Points, in no order, along strands that fork and pass close to each other.
Points whose rows are less than 54.2 apart are linked; no others are. Some points are linked to none.
guros: [  4  12 -13  -2 -24  19  -9 -11  13   6  17  12  -8  16  -7  -1   6  -7
   6   6  -9   9 -25   0  -5   5   4  -5 -13  19  15  27  -5 -24  -8 -17
 -11  -3   6 -13   2   4  -4   3]
keven: [-12 -16   8 -11   4   5  -2   4   2  -3   7 -25   5 -18  32  -2   8  -4
  -8  22 -13 -20  -9 -24  -5  26   4  17   4   4   1  -2  -4   0  -6   9
 -13 -11  18   4  -5  32 -13 -23]
toz: [ 34   3   6  -5  13  11  12  15  -9   6  11  22   6  49 -12  -6  -4   5
  -8   2  26   6  29  18   7   5  -3  -1 -10 -17  -3 -13  14  -2  13  14
  -9   9   3  18   1 -13   6  15]
Mir: [-25 -14  14  -1  10 -16   3   2   6 -14 -13 -38  -8 -29  19  -3   3   8
  -5   7 -16 -37 -13 -26   1   1   0   8   6   5 -16  -2  -7  12  -2 -12
   4 -11   5  -7  -1   5   0 -21]
dogo: [-15  11   1   9   0 -13   5  11   6   1 -26   1   5 -15  -8   2 -12   0
  -1 -13  -6   7  13  12  -1 -31   7  -6  10 -13   3 -12   8  11  12  16
   1   8  -4   4   3 -11   2   9]
rimez: [  8  13 -11   1  -7 -14  -4  17  15   9 -15 -11  -4 -26  -4   4   0 -14
 -14   8 -22  -6  -7 -26  -4  -9   5  -5   1  -8  10  12  -4  17  -8  19
 -16 -11   1   0  -7  14  -6   2]
remav: [-20  11  -1   7  16   5  -7 -28 -25  -3   1  16  -2   2  -2 -12   5   1
  24 -24  -7  16  -2  22   8  -4  -8  -3   2   3   3   1  -3  -6   4 -15
  21  -2   1 -19  14   2   4  -2]
sidi: [-13  -7   2   2  20   4  -8  -9  -7 -10   9  11  15  19   4   7  -9   6
  -1  -1   4  11  28  17   5   1  -9   8   8  -9  -5 -25   4 -13   8   9
  11   6   4   3   0  -1   0 -18]
puso: [-26  -7   0 -19 -19   3 -22 -12  18 -15   3  -5  16   3  -9  22 -11  11
  -9  -3   6   1 -17   3 -26  -7  13  -3  23  15   8   4 -12 -17 -15   2
   1  13  -9   4   1 -25  11  -2]
Vason: [ -6  20 -22  -4 -18 -31  -5  17  26  12 -29  -5   3 -22 -26   4 -13 -22
  -2  -4  -8   8   2   0   4 -34   5 -21  -2  -6  10  23   2  15  -3   5
  -2  -1  -2   0  -1 -20   9  15]
Beni: [ 20  -6  -1  -9  -8  -4 -15  17  19   8  16   5  31  24  -1  24 -13  -6
 -15  12  10  -6  14   2 -14 -21   2  11  -3 -16  12  -4  15 -14  -1  32
 -27   1   0  23 -30  -8   1   1]
les: [  5  -7   8   0   9  18   1 -20 -26  -7  11  13  -5  16   2  -8   4  11
  13  -7   9  13   1  11   9  19  -2  -4  -7   6  -4  -4  -1  -2   3 -15
  16  -1  -1  -4  11  -3   0  -2]
topov: [-25   2   5   2  -3  28 -21 -13 -14  -8   4   8  16   8   8   2  -4  -1
   0  -8  -4   8  -2  13  -4   1  12   1  22  -4  24 -14  -4 -19   2   8
   0   3   8   9   7  13  -1 -10]
Gog: [ -2  11  -5   4  -9 -12   6  -4   6   3 -11 -10 -12 -22 -11  -8  10   1
   2  -3  -3  -8 -25 -11  -3  -1   6 -16   1   3  -5  21  -7  12  -9 -15
  15  -1  -7 -21   4  -6   3  16]
luzik: [-13  -7  -5   1  23 -24   5   5  10  -6  -3   0   2   1  -2   4  -6  -4
   2   9 -10  -6  25   5  12 -13 -32  17  -9  -8 -33 -16  -4  -3  12 -11
   8  -1   1 -10  -4   5   1 -22]
diru: [ -8   4  16   4  -1  38 -19 -17 -28  -7   2  10  14  17   9  -7  -2   0
   2 -22  10   9   0  13  -7  12  23  -2  20  -8  26 -18   4  -3   4  16
  -2   8   5  15  13  13  -7   4]
Goza: [ 21  -2   9  -6   0   6   4   3   7   1   3  13   3  19 -12   2  -8  11
  -9  -8  24  16  12  12  -4 -13  14  -4   6  -9  -5  -9  12   4   6  11
  -3  17 -12   6   4 -28  13  21]
Tas: [ 32 -12   6  -5   2   8   0  12  -8   8  18   7   4  20  21   9   8  -6
  -7  24   7  -1  15 -17   0  20   1  17 -19 -13   8  -4  10   1   2  13
 -26 -17   8  29 -14  30 -16  -3]
Sipe: [ 20   4   2  -3   5  14   0   9  -2  10  15  15  20  46  -6   3  -8  -5
  -7   2  17   1  27  15   3  -2  -3   6  -6 -26  12 -14  16 -10  13  21
 -14   7   7  22 -10  -5  -1   9]
nera: [ -1 -15   0 -12  -7  10  -1   3   4  -1  15  -7   3  -8  20  -3  12  -3
  -1  30 -15  -7  -9 -22   3  33  -4  14  -6  16   6   5  -3 -10 -13   2
 -14  -8  19  -2  -5  30  -8 -24]
sozi: [-14  -3  16   1   8 -10   6 -16  -8 -18 -10 -22  -2 -14  -1 -11  12  16
  11 -30   1 -10 -20   7 -12  -4   9 -10  12  14  -7   9  -1  11 -13 -19
  27  -1  -9 -27  10 -20  10  10]
riko: [ 14  -9   6  -7  -9  17 -12   2  -1   7  14   5  14  18   9  14   1   0
 -11   7  14  -2   6   0 -10   5  10   9   2 -10  20  -6   1  -8  -2  14
 -16   3   0  23  -9   5  -7   5]
lumer: [ 10  -9   3 -11 -10  -2  -9  10   9   4   4  -3   8  -1   2  20  -2   3
 -16   5  12  -4   2  -8 -14  -3   5   7   6   0   9  -4  -2   3  -9  19
 -14   6  -5  21 -13  -6   0   6]
reta: [-31  -3  -2  -8 -15  14 -24  -6  12  -6   2   5  24   9  -4  19 -15   3
 -10  -8   3   1  -7  14 -18 -15  13  -2  23   3  25  -5  -6 -21  -5  11
  -7  16  -3   9   0  -9   3  -3]
vunu: [ -4  19  -5   7 -17  25 -17   1   3  12  -6   1  -1  -4   3  -6  -2 -10
  -5  -9  -6   3 -10  -1 -13   1  18  -5  24 -11  24   8  -3   1  -3  25
 -15  -1   6   4   4  13  -8  12]
puni: [ 35  14  -4   1   5   8  16  13  -4  12   7  24  -6  36 -15 -12  -6  -1
  -1   1  15   8  20  21  14   0  -3  -6 -13 -16  -3  -5  14   1  14   7
  -8   5  -2  10   3 -15   4  18]
vamuz: [ 11  21 -12  12  -8 -18  14   4   6   9 -14   0 -15 -21 -15 -13  11  -3
  11  -9   0   2 -15  -2   9  -8   2 -23 -10   1   0  24   1  16  -1 -20
  16   3 -11 -18  10  -9   2  23]
Voze: [-33  16  -7   7   3   7 -15 -19  -9   3  -2  20   8   3  -5  -3  -7  -4
  15 -15 -13  12  -5  25   4 -16  -7 -10   8   1  13   4  -4 -22   7 -13
   9   1   2 -11   7  -4   6  -7]
pud: [-19  10 -15  -5 -12 -32  -4  18  29   4 -21   0  10 -19 -25  11 -17 -11
  -2  -3  -3   4   2   2   4 -41   3 -10   0  -1   2  12   0   5  -3   1
  -1   2  -3  -5  -1 -26  10   5]
gelol: [  0  12   2   3  -8  28 -13   1  -6  10   1   2   5  -2  24  -8   9 -13
  -1   5 -12  -4  -2  -3  -4  25  14   8  11 -13  26   0   6  -2  -2  21
 -19  -6  19  10   4  34 -17   0]
bopuz: [ 26   2   4   8  -3  31   6  -7 -23   8  15  18 -12  25   6 -15   9   2
   6   4  12  11  -2  -3  14  35   1  -2 -18   2   2   7   3   2   4 -11
   0  -5   6   3  11  13 -11   3]
Volos: [ 28  13  -7   6  -9  18  13  -8  -8  17  14  19 -22  18  -4 -13   9  -3
  12   6   2  10  -7   3  13  20  -4  -6 -23   6   1  20  -2  -2   6 -21
  -3 -11   1  -7   2   6  -6   9]
mazil: [  5  16 -19   6  -8 -25  -2  22  20   9 -26  -7  -1 -23  -9   6  -9 -19
  -9   1 -18  -2   4 -13  -1 -28   1  -8  -8  -7  10  11   4  18   0  17
  -9  -4  -1   6  -7  -1  -2   5]
rul: [ 57  -3  -1 -11 -12  -4   0  17   8  12   8   7  -7  10  -7  12   5  -1
 -14  13  17   5   4 -24  -2  12   2  -1 -17  -2   4   8  11  15 -12  10
 -22  -6 -11  20 -22   0  -5  19]
mopud: [  1  23   2  10 -16  21 -12 -10  -7   3 -16  14   0   9 -13  -8  -9   2
   6 -29  11  21  -4  17 -17 -11  19 -15  22  -7  18  -4   6   8   4  12
   3  12 -12   6  11 -17   3  28]
des: [-13   4   4   0 -13   8  -5 -15   3  -3   2 -19 -12 -21   0 -15  10   3
  -4  -2  -2  -8 -35 -12 -12  13  16  -8  11   8  -9  22  -3   3 -15  -9
  14  -4   2 -24   7  -2  -3  10]
fegig: [  7   1  13   9   2 -15   9   5  -2  -7 -26  -6   1 -11  -7  -1  -6   5
  -1 -24  10  16  21  12   0 -24  16 -10  15 -10  -1 -10  14  19   8  17
  12  14  -9   1  14 -20   8  23]
seva: [ -9 -32  10  -5  11   7  -2   3 -19 -13  13  -7  11   4  30   2   2   7
  -2  17   8  -2   5 -20   4  28  -2  17   2   3  -3 -24  -7  -8  -6   7
   7  -3  11  17  -7  25 -10 -25]
rorev: [-11  -2  11  -2   4 -13   7 -10  -2 -13  -9  -8   3  -8 -10   0   6  16
  12 -31   9   7  -7  19  -9 -15   8  -7   7  13  -9   6   3   3  -8 -18
  23   9 -14 -24  14 -30  20  15]
gez: [ 13 -18   9   4   4 -14  25   0 -15  -5   3 -13 -25  -7   4  -8  15  14
   9   9  10 -14 -13 -12   6  21 -12  -7 -19  18 -20  12   2  11  -3 -30
  13  -8   0 -14   3   0  -1   5]
zet: [-13  -6  -5 -20 -20  -4 -17  -4  24  -3   7 -19   2 -22  -3  12   3  -3
 -18  15 -13 -16 -27 -27 -16   3   7   2   7  15  -1  29 -14  -7 -24   2
 -10  -8   2 -14  -7   1   5 -10]
kiv: [ -4   2  -2   1   9  -6   9 -16 -15   3   8   8 -10  -2  -9  -7  11   7
  17  -8   1   6 -12  14   8   2 -12 -11 -12  13 -12  12  -1  -3   0 -37
  15   2  -2 -23   7  -6   7   3]
gibo: [ 50 -14  -4 -15 -11 -17   4  22  14   4  10  -6  -3  -7  -6  22   4   2
 -17  21  14  -6  -1 -28  -3   9  -4   3 -18  11  -8   8   4  15 -20   7
 -18  -5 -11  16 -25  -7   4   5]
siz: [ 34   7  -9   5  -1   7   6  12   2  21   6  14  -9  10   0   1   0  -7
  -5   4   0   5   9  -2   4   3   0   3 -12 -13  15   1   8   7   6  13
 -25  -8  -4  16 -14   7 -12  12]
Kag: [ -8   4  -5  -2  -3   5   1 -23  -6  -1  18  14  -7  12 -12  -3   7   5
  14   1   3  12 -19  15  -2   3  -4 -12 -11  20  -5  18  -2 -15  -2 -39
  12   6   0 -17   6 -10   8  -1]
sovi: [  9  -3   1   5   6 -12  22  -5 -15   3   2   0 -21  -9  -3 -11  17   9
  15  -1   6  -4 -15   2  11  14 -13 -10 -17  14 -17  13   1   8   0 -36
  14  -5  -1 -20   3  -1   3   9]
Dinas: [ 17  10 -16  -1   1  -5  12  -4   4  16  16  18 -14  15 -12  -7   3  -4
  12   9  -1   5   0  11  15   3 -17  -4 -22   1  -4  17  -2 -12   6 -23
  -2  -5  -3 -10  -5 -10   4   1]
fogat: [-10 -33  11   3  19   4  -2  -5 -22 -16  13   2   0   8  23  -7  -1  15
   9   6   2   3   9 -11   8  25 -11  13  -2   8 -10 -22  -7  -8  -2  -2
  22   0   5  -1   1  17 -12 -28]
Zepo: [ -8  -1   7   7  16  16   0 -29 -35  -6   4  10  -8   4   5 -17   7   4
  22 -21   3  15  -2  14   8  13  -3  -2   0   7   0  -6  -1   2   3  -9
  22  -6   2 -13  17   7  -3   0]
tepad: [  6   4   8   2 -14  24  -5 -20  -9 -10   6   1  -9  14  -3  -8  10   7
   1  -7  14   5 -25  -1 -12  24  20 -10   3  18   1   7  -2   2  -6  -6
   8   5  -1  -1  13  -7  -7  16]
ner: [-14   4  -2  21  17  11  -7   3 -11   8 -13   0   0  -6  17  -7   0 -16
   2   1 -14  -7  22  -4   3   3 -16  19   6 -15  -4 -24  -6   5  17  10
   3  -4  14  14   0  46 -23 -21]
Lagi: [-12   9  -9   9  10  10  -7  -7  -6   7   3  14   9  14  -3   1 -11  -4
   0  -3  -4   6  20  17   9  -5 -11   4   4 -16   6 -15   6 -11  13  10
  -3   3   5   8  -1   4  -4  -8]
ser: [-31  -7   4 -14  -1  -9  -4   1  16 -10  -9   3  19  -4  -8  22 -15   9
  -7  -9   0   2   6  20  -9 -28   2   3  15   3  -3  -7  -1 -15   0   6
   0   9  -5  -3   0 -23  14  -5]
sug: [ 27 -18  -2 -14 -11 -24   8  15  13  -7  -1 -20  -5 -17  -8  16   1   6
 -14  16  14 -12  -5 -25  -2   3  -3   1  -9  13 -12   8  -3  14 -18   2
  -2   3 -13   6 -12 -17   8   7]
Vig: [ 23 -11   3   5   4 -25  20  17   8  -6 -17 -26 -17 -24   7   0   5   1
  -8  11   1 -19   4 -24   6   2  -3   1 -10   0 -10  -3   1  26  -2  -1
   2   0  -7   7   0   0  -3   5]
tagu: [-24  -7   2  -6  12   7 -11 -13   0 -13  13  14  17  19  -3  10 -13   7
  -1  -2   0  14  18  22   3  -7 -10   5  10  -3  -1 -15   1 -24   2   1
  12   7   1  -3   1 -12  10 -19]
Zas: [-10  10   4  17  22 -25  17  11  -4  -8 -27  -6   0 -13  -1  -5  -1  -5
   9 -23  -9  12  17  18  13 -30  -1  -2  -5 -13 -18  -9  10  15  15 -15
  12   1  -6 -18  14  -8  11   5]
pona: [ -2 -25   8  -9   0  16  -8   4 -10  -8  23   3  18  13  18   8   3   6
  -6  21   9   1   1 -10   1  23   1  16   0   3  10 -18  -6 -19 -10   3
  -3  -2   7  18  -7  19  -7 -22]
dezo: [ 10  -4  -1  -8  -4   8 -11   8  10   5  20   8  33  38  -4  17 -12  -7
 -14   9  15  -2  20  12  -7 -16   3   8  -2 -21  14 -12  14 -18   8  28
 -23   5   5  24 -21  -5  -1  -1]
mak: [ -2   0  -9  -6 -14  17  -4 -12   4   4  24  13  -6  13  -3  -4   6  -6
   7  14  -8   9 -15   0   4  11  -6   1 -12  18  10  15  -8 -25  -7 -24
  -6  -2   9 -11  -2   6   0 -11]
bifa: [-23  15  -8  15   8  14 -12   0  -5  12 -11   1   5  -9  16 -10  -2 -26
   1   5 -28  -5   8  -4   1   0  -7  12   8 -12   9 -12 -11  -4  10  12
 -10  -8  19   5   3  39 -16 -23]
Rap: [ -3  10  -8 -11  -5   4   0 -15   8   2  16  20   2  23 -18   1  -8   3
  11  -4   3  14  -8  24   1  -7  -3  -9  -7   6  -2  13   2 -21   3 -23
   1   6  -8  -8   4 -26  15   6]
Raved: [ -8  17  -7  15   2 -13  12   6   0   9 -20   0  -6 -20  -4  -7  -4  -2
   8  -9 -14   0   1   8   4 -16  -2  -7  -2  -7   2  -1   0   6  12  -4
   0   0  -3  -4   5  -2  -1   6]
mokid: [ 14 -16   0 -12  -4 -18   1  16  15   0   0 -10  10 -12  -5  22  -7   4
 -19  13  14  -9   5 -13  -7 -12   3   7  -1   4  -3  -5   2   7 -12  15
 -12   9  -9  18 -17 -15   8   3]
bik: [  1 -21  -6  -4  14  -4   0   8   2   0  11  -7   3  -2  19  12   2  -8
  -5  30  -7  -9  11 -20   4  14 -18  21 -17   7  -8  -8 -12  -4  -1   2
 -10  -8  11  11 -15  30 -11 -31]
nobav: [  7 -15  -5   0  25 -11   7   4  -2  -5  16  14  -2  26   6  -3  -6   7
   4  17   5   0  27   6  16  15 -26  15 -14  -3 -23 -17   1  -4  11   2
  14   4   3   2   1   6  -6 -17]
Bivum: [ -8  31 -15  15  -7 -10   6   3   4  16 -15  14  -7 -17 -17 -14   5  -5
  17 -19 -11   8 -20  12   3 -17   4 -22  -2   1  10  23   0   5   6 -18
  10   1  -6 -21   7  -7   0  16]
vitip: [ -8 -11  11   6   9  -7  13  -7 -19  -9  -2 -19 -20 -13  15 -17  12   7
  10   5  -4 -17 -12 -13   7  23  -7  -3  -2  12 -17   5  -4   8  -1 -18
  11 -11  10 -16   8  15  -3  -7]
tanak: [-12  20 -15   4 -19  18 -10  -9   7  11   5  17  -3   6  -6  -2  -2 -12
   9  -8 -11   8 -18  13  -4  -7   4 -10   1   9  20  19  -8 -22   2 -10
  -7  -2   4 -10   6   2  -2   4]
bak: [ 27  -3   1   0 -10  -9 -14  25  16  11   1  -1  26  14  -2  20  -5  -9
 -12  10   6   0  20  -6 -13 -27   3   8   2 -23   8  -8  22   6   3  43
 -25   0  -3  32 -34  -1  -4   8]
bip: [ -7 -12   1 -23 -21  -6 -14  -1  16 -11   0 -11  14  -5 -11  18  -8  10
 -17   0  16   0  -9  -5 -23  -4  11  -2  20  11   1   0  -9  -2 -16   7
  -1  17 -11  10  -6 -23  17   7]
buf: [ -2  16  -4   2 -13  14 -10   6   7  13  -2   3  -3  -8   8  -3   5 -12
  -6   2 -16  -4  -9 -10  -5   5  10   2  10  -5  21   9  -2  -3  -3  23
 -21  -7  10   3   1  23 -12   4]
bafu: [ 27   5  -1  -8   8 -12  24   6   6  -1  12  18 -12  22 -21  -6   0   8
   5  -2  18  12   5  20  14  -8  -2 -11 -12   2 -22   7   6  -3   7 -16
   6   5 -12 -11   8 -29  20  16]
fek: [ 11   3  -5  -8 -16  -6   0   0  18   2  -6 -24 -13 -31  -4  -3  11  -6
 -15  17  -8  -8 -26 -35  -4  11   7  -8  -1   3  -5  28  -6  17 -21   1
  -6 -16   0 -17  -8   6   2   8]
punek: [-21  -1   6  -1   2 -14  -3  11   8  -5 -25 -22  11 -23   3   6  -9   3
 -14  -6  -8 -14   4  -9 -15 -20  11   2  24 -14   6 -16   0  14   1  25
   2   9  -4  10  -5  -7  -1  -2]
suk: [  2   6  -4  14  17  12   1   4 -10  11  -1   8   2  14   8  -1  -4  -5
  -1   1   1   5  27   5   6   1 -11   9   2 -23   2 -23   8   4  19  14
  -5  -1   5  20  -6  17 -12  -7]
vas: [ -5 -25  20  -1  22 -14  19   4 -18 -19 -12 -31 -11  -6  25  -3   5  16
   4  -8   1 -15  15 -11   4  15 -15   6  -2   9 -23 -20  -1  14   0  -9
  13  -7   0   2   0  -1   2 -11]
kula: [  1  11   3  -2  -5  -5   2  -9   2  -7  -3   7   0   2 -17  -4   5  12
  13 -25  11  18 -11  18 -10 -13  11 -13   3  11  -9   8   4   2  -2 -17
  17  11 -16 -17  12 -34  14  24]
sil: [ 13  -8  -3 -11 -10 -11  11   1  11   1   9   1 -10  -7 -11   9   3   9
   0   9  10  -5  -9  -1   2   1  -7  -1 -13  15 -13   9  -1  -1  -5 -16
   2   3 -13  -3  -2 -17   8   7]
zutez: [  0  -3  -8   2  24 -21   8   4   6  -4   8  13  -3  19  -6  -3  -4  -1
   6   9  -3  -1  30  11  19  -3 -28  12 -12  -6 -34 -13   0  -5  14  -2
  11   2   2  -7   0   1  -2 -15]
Ruvu: [  9 -13  -4   2  20   4   1  -1  -7  -4  26  25  -2  35   4  -8  -5   8
  10  20   2   3  16   2  18  21 -20   9 -17  -1  -7 -10  -2 -14   4  -4
  15   7   0  -1  -1   6  -6 -22]
Zun: [-38  -6   1 -11   8  -7  -7 -11   9 -14   3   6  22   5  -8  19 -14   8
  -3  -6  -2  11  12  23  -1 -23  -6   4  10   3  -6  -8  -3 -24   0  -4
   6   5   0 -10  -1 -20  16 -16]
Soz: [-13  -8   6  -1   8 -19   2  12  12  -5 -13 -34  -3 -30  14   4   2  -3
 -15  12 -18 -35  -8 -25  -6  -4  -1  16   4  -1  -8  -6 -11  11   1   4
  -8  -9   3   4  -6  16  -3 -21]
zov: [-12 -15  -9   1   3   5  -6 -13  -8  -3  24  16 -10   7   2  -7   7  -2
  18  20  -9   6  -7  -5  13  13 -15   3 -14  14  -1   4 -12 -21  -8 -25
  12  -1   9 -19  -2  12  -2 -25]
fimak: [  1 -25  24  -7   9  -7  16  -3 -13 -18  -3 -27 -10  -8  13   2   5  24
   2 -10   9 -18   0  -7  -4  13   1  -4   5  15 -13  -8  -3  12  -7  -6
  15  -2  -5  -1   3  -9   3   1]
dedor: [-27  18  -6   9  -7  12 -10 -11  -7   8  -4  11   2  -7  -2  -3  -5  -6
  10  -9 -15   2 -10  17   1  -8   2  -8  11   0  16   7 -10 -16   7  -4
  -1  -3   6  -6   9   8   0  -3]
Difus: [ -7  -4  11  -2   1  15   1  -8 -17  -6  -2  -5   0  -6   9   2   1   8
  -1  -9   3  -7  -4   1  -6  12  13  -1  16   2   5  -9  -6   1   2   7
   4   3   3   7   4   6  -5   2]
Logut: [ 21  12   7  15  -3  42  -2 -11 -29   7   8  21  -9  27   6 -20   3  -3
  10  -8  13  15   1   4  10  32  10  -2  -8  -8  14   0   7   5   8   0
  -5  -3   7   9  16  18 -13  11]
tis: [ 13 -11   3   4  11 -26  20  18  11  -7 -15 -18  -8 -17   4   7  -4   0
  -8   9   2 -13  13  -7   8 -11  -8   9 -15  -3 -20 -13   8  17   5  -2
  -3   4  -7  10  -3  -3   5   0]
dup: [ -1  25 -20  12  -1 -15  11   9   9  23  -8  16  -9 -13 -13 -12   0 -12
  14  -4 -16   9  -5  12  12 -18 -11 -10 -15  -6   4  14  -2  -3  14 -16
  -6  -7  -3 -13  -1  -4   0   4]
puzet: [-12 -17  22  -4  13  -8   9 -13 -17 -22  -6 -27  -5 -10   8  -8  13  18
  11 -28   6 -14  -3   7  -7   3   3  -4   8  17  -9  -2  -2  11  -8 -10
  22  -3  -6 -15   7 -19  11   1]
bol: [ 10   9 -19  -1   7 -20  12   9  15  11   9  15  -5   8 -16  -2  -8 -12
   5  13  -8   2   8  13  18 -11 -19   2 -21  -2 -11   6   0  -9  11  -8
 -12  -7  -2  -7 -12 -13   8  -5]
nabi: [-23  14  -1  13   1  24 -14  -8 -13   7  -6   0   6 -10  18 -13   1 -14
   1  -1 -16  -2  -3   4   1  11   8   2  19 -10  21  -9  -4  -5   6  18
 -10  -4  20   6  11  29 -12 -12]
lozor: [ -1 -20  -7  -4   1   6   0  -2  -3   2  21   0  -5   3  12   2   8  -4
   4  26  -7   2  -3 -16  13  22 -14  11 -15  15  -2  -1 -10 -13  -5 -10
  -5  -5  12  -5  -6  21  -7 -24]
boriz: [  6  12   5   5  -8  14   4 -21 -12  -5   5   4 -15   6  -8 -14  16   6
  11 -11  11   5 -28   6  -9  16  14 -14  -2  23  -6  15  -1   4  -4 -18
  17   2  -4 -14  13  -8  -4  22]
ripo: [-24  -2   0 -10 -19   6 -13 -13  16  -2   8 -16  -3 -23   3  -1   9   1
  -7  11 -14 -11 -32 -14 -13   7  12   0  11  12   1  28  -8  -8 -15  -7
   1  -4   9 -20   4   0  -1  -8]
dul: [  1 -14   7  -6  -7  20 -12   3  -4  -1  15   2  16  11  18  10   3   0
  -7  13   7  -1   2  -6  -3  14  10  12   3  -4  20  -9  -2 -12  -5  12
 -14   0   8  20  -6  20  -9 -10]
Moko: [ 24  -5  -5  -2  -9 -22  12  11  11  -2  -9 -25 -14 -25  -7   2   9  -2
 -12  15   0 -14 -10 -28   4   4   1  -8  -8   6  -6  17  -4  21 -15  -2
   0  -6  -9  -3  -6  -5   3   8]
gam: [-26  -5   2 -11  -8 -23  -3   9  22  -9 -18  -7  13 -16 -15  16 -15   6
  -8  -6   1  -2   1   3  -8 -30   5  -4  13   3  -3  -3  -3  -2  -6   7
   4  10  -6  -2  -2 -27  15   1]
Fogan: [ 52   6  -7   2  -3  -5   9  21   8  18   3   9  -7   7  -6   4   0  -7
 -10   7   9   6  16 -11   6  -3   2   2 -18 -13   7   2  17  18   3  20
 -22  -2  -9  19 -17  -2  -6  17]
zize: [  5  10  10   8  -4   4   3  -2  -8   0 -20   9   0  -2 -12  -5  -9   2
   5 -30  12  20  12  22  -5 -19  16 -11  15 -11   6 -10  14  14   8  14
   8  13 -12   1  14 -20   8  27]
Rurof: [ -3 -31  14   5  26  -5   9  -4 -27 -17  -1 -16  -8   2  26  -5   1  12
   8  -7   4  -3  17 -10   7  23 -16   7  -5   8 -19 -21  -4   7   0  -3
  18  -5   2   5   3  14  -9 -15]
poz: [-16  -2   9  11  20 -22  15  13  -1 -13 -35 -21   2 -16   8  -3  -3  -5
  -1 -15 -13 -10  24   4   7 -22 -15  10   1 -13 -22 -28   6  16  13  -8
  14  -2   2  -5   5   6   6 -12]
komir: [  2   7  -3 -12   8  -5   7  -5   4  -4  17  21   2  29 -20   1  -7   6
   4  -6   9  15   9  29   9 -12  -6  -7  -1   3 -15   5   4 -19   5 -13
   8   3  -5 -13   8 -26  21   5]
bigi: [-20   1  13   9  11  -6   7  -5  -9  -7 -13 -26 -12 -27  18 -17   9   3
   6  -1 -15 -24 -16 -15   5  10   1   2   7   1 -10   3  -6  12   4 -13
   8 -13  10 -16   8  11  -4  -8]
Tumip: [ -5  -8  -6 -23 -21 -14  -6  -3  21  -8   2 -17   5 -10 -19  18  -4   7
 -11   6  11  -2 -19 -10 -18  -7   5  -5   6  19  -7  13 -14  -4 -22  -8
   2  10 -14  -4  -6 -31  19   7]
Kaviz: [ -2   6  11  11   3  35 -10 -17 -32   0   1  14   1  13   8 -14   1  -3
   9 -18   7  12   3  10   7  18  13   0  11  -7  17 -13   5   1   6   9
   0   0   8  10  17  19 -13   5]
sepuz: [  1  20   4   9  -5   9  -2 -24 -12  -7  -6   4 -10   2 -14 -11  11   7
  12 -26  12  12 -27  14 -14   5  19 -17   8  13  -1  11  -1  11  -2 -11
  20   4 -14 -15  14 -19   4  32]
zile: [ 14   7  -6   6 -11   0  -9  18  10  18  -8   2  14   3  -3  12  -1 -10
  -8  -1   3   4  11  -5 -11 -21   5   2   7 -21  20  -7  13   7   3  36
 -22   4  -3  26 -19   4  -7  13]
dotig: [-36   1  -1  -4 -14  22 -23  -8   4  -7   5   4  17  -3   7   7  -6  -4
  -4   0 -13  -2 -14   7 -10  -5  14  -1  24   3  26   0 -11 -25  -3   6
  -6   6   9   1   6   9   1 -15]
tetuk: [-14  -9 -10 -19 -16 -14 -12   2  23  -1   5 -13   6 -18 -11  20  -4   4
 -14  12  -6 -14 -20 -16 -14 -10   0   1   6  15   0  21 -17  -8 -20   2
  -6  -2  -5  -5 -11 -12   9  -8]
Gav: [  5  -1   8  11  14 -29  19  16   8 -12 -30 -19  -4 -19   2   2  -5  -4
  -6  -8  -2  -6  21  -1   8 -25  -1   2  -4 -11 -21 -16  14  22  15  -1
   6   7  -4   7   8  -3   4   5]
gug: [  8 -15   6   3  14  14  -1 -13 -22  -7  19  22  -8  26   7 -12  -1  14
  16   6   7  12   8   2  14  27 -13   4 -12   3  -6  -8   1  -8   3  -9
  22   1  -1  -3   8   6  -5 -15]
pabok: [ -8  26  -3  11 -21  25 -17 -12  -5   5  -9   7  -1   5  -8 -10  -6  -4
   3 -21   3  11 -16   7 -17  -1  23 -14  27  -4  23   6  -3   3  -3  15
  -4   5  -4   2  14  -3  -3  22]
zomit: [  7  10  -7 -10 -15  -4  -8   7  20   8  -4 -12  -7 -28  -1   0   6 -10
 -15  13 -20 -10 -22 -32  -8   9   4  -2   2   1   1  25  -3   9 -17  13
 -18 -18   6  -9  -8  17  -4   2]
bemil: [  3   8  -7  19  19   8   9  11 -10  15 -19   0  -2  -5  10  -7  -1 -16
   0   0  -8  -3  26   0   5  -6 -18  13  -1 -25 -12 -26   6  14  23  11
  -2  -4   5  17  -7  32 -16 -11]
Kug: [-11 -12   8  -8   6  -3  -6   8  10  -2  -4 -29   6 -25  25   6   1  -4
 -17  15 -11 -25  -7 -25 -12  10   8  17  12  -2   1  -1  -9   6  -4  19
 -15  -9  12   9  -7  24 -10 -19]
geb: [ 35  18 -13   7  -5  11  13   7   2  20   6  20 -15  17 -10  -9  -1  -6
   1  -2   1   9   8   8   9   0  -1  -4 -15 -13  10   8  11   4  11   2
 -14  -3  -6   4  -5  -6  -4  17]
res: [ -8  -1  -2   8  18 -29  14  15   8  -3 -24 -14  -1 -16   1  -3  -1  -9
   1   3 -14 -14  17  -3  14 -22 -27  14 -14 -10 -29 -18   0  11  12 -23
   6  -3  -3  -7   1   8   2 -14]

A fork is a point with three links, a tip a point with one. Leave the first point through the second and follow the links. Name the first fork or tip that comes.
nera / keven => bafu
fimak / puzet => tepad
bifa / ner => Moko
pona / dul => sug
zet / tetuk => bol
nobav / Ruvu => lozor

Follow the links from the first point to the second, and from the first to the third. Name the last point that the two ways share.
geb / pud / Ruvu => Moko
dezo / zutez / fogat => sug
sozi / zomit / tis => Moko
kula / Fogan / tis => sug

A fork is a point with three links. Follow the links from the first point to the second and name the forks in between, in order.
Fogan / sozi => sug
zov / bafu => lozor
Ruvu / mazil => Moko
bak / Gav => sug, Moko
tis / bak => Moko, sug
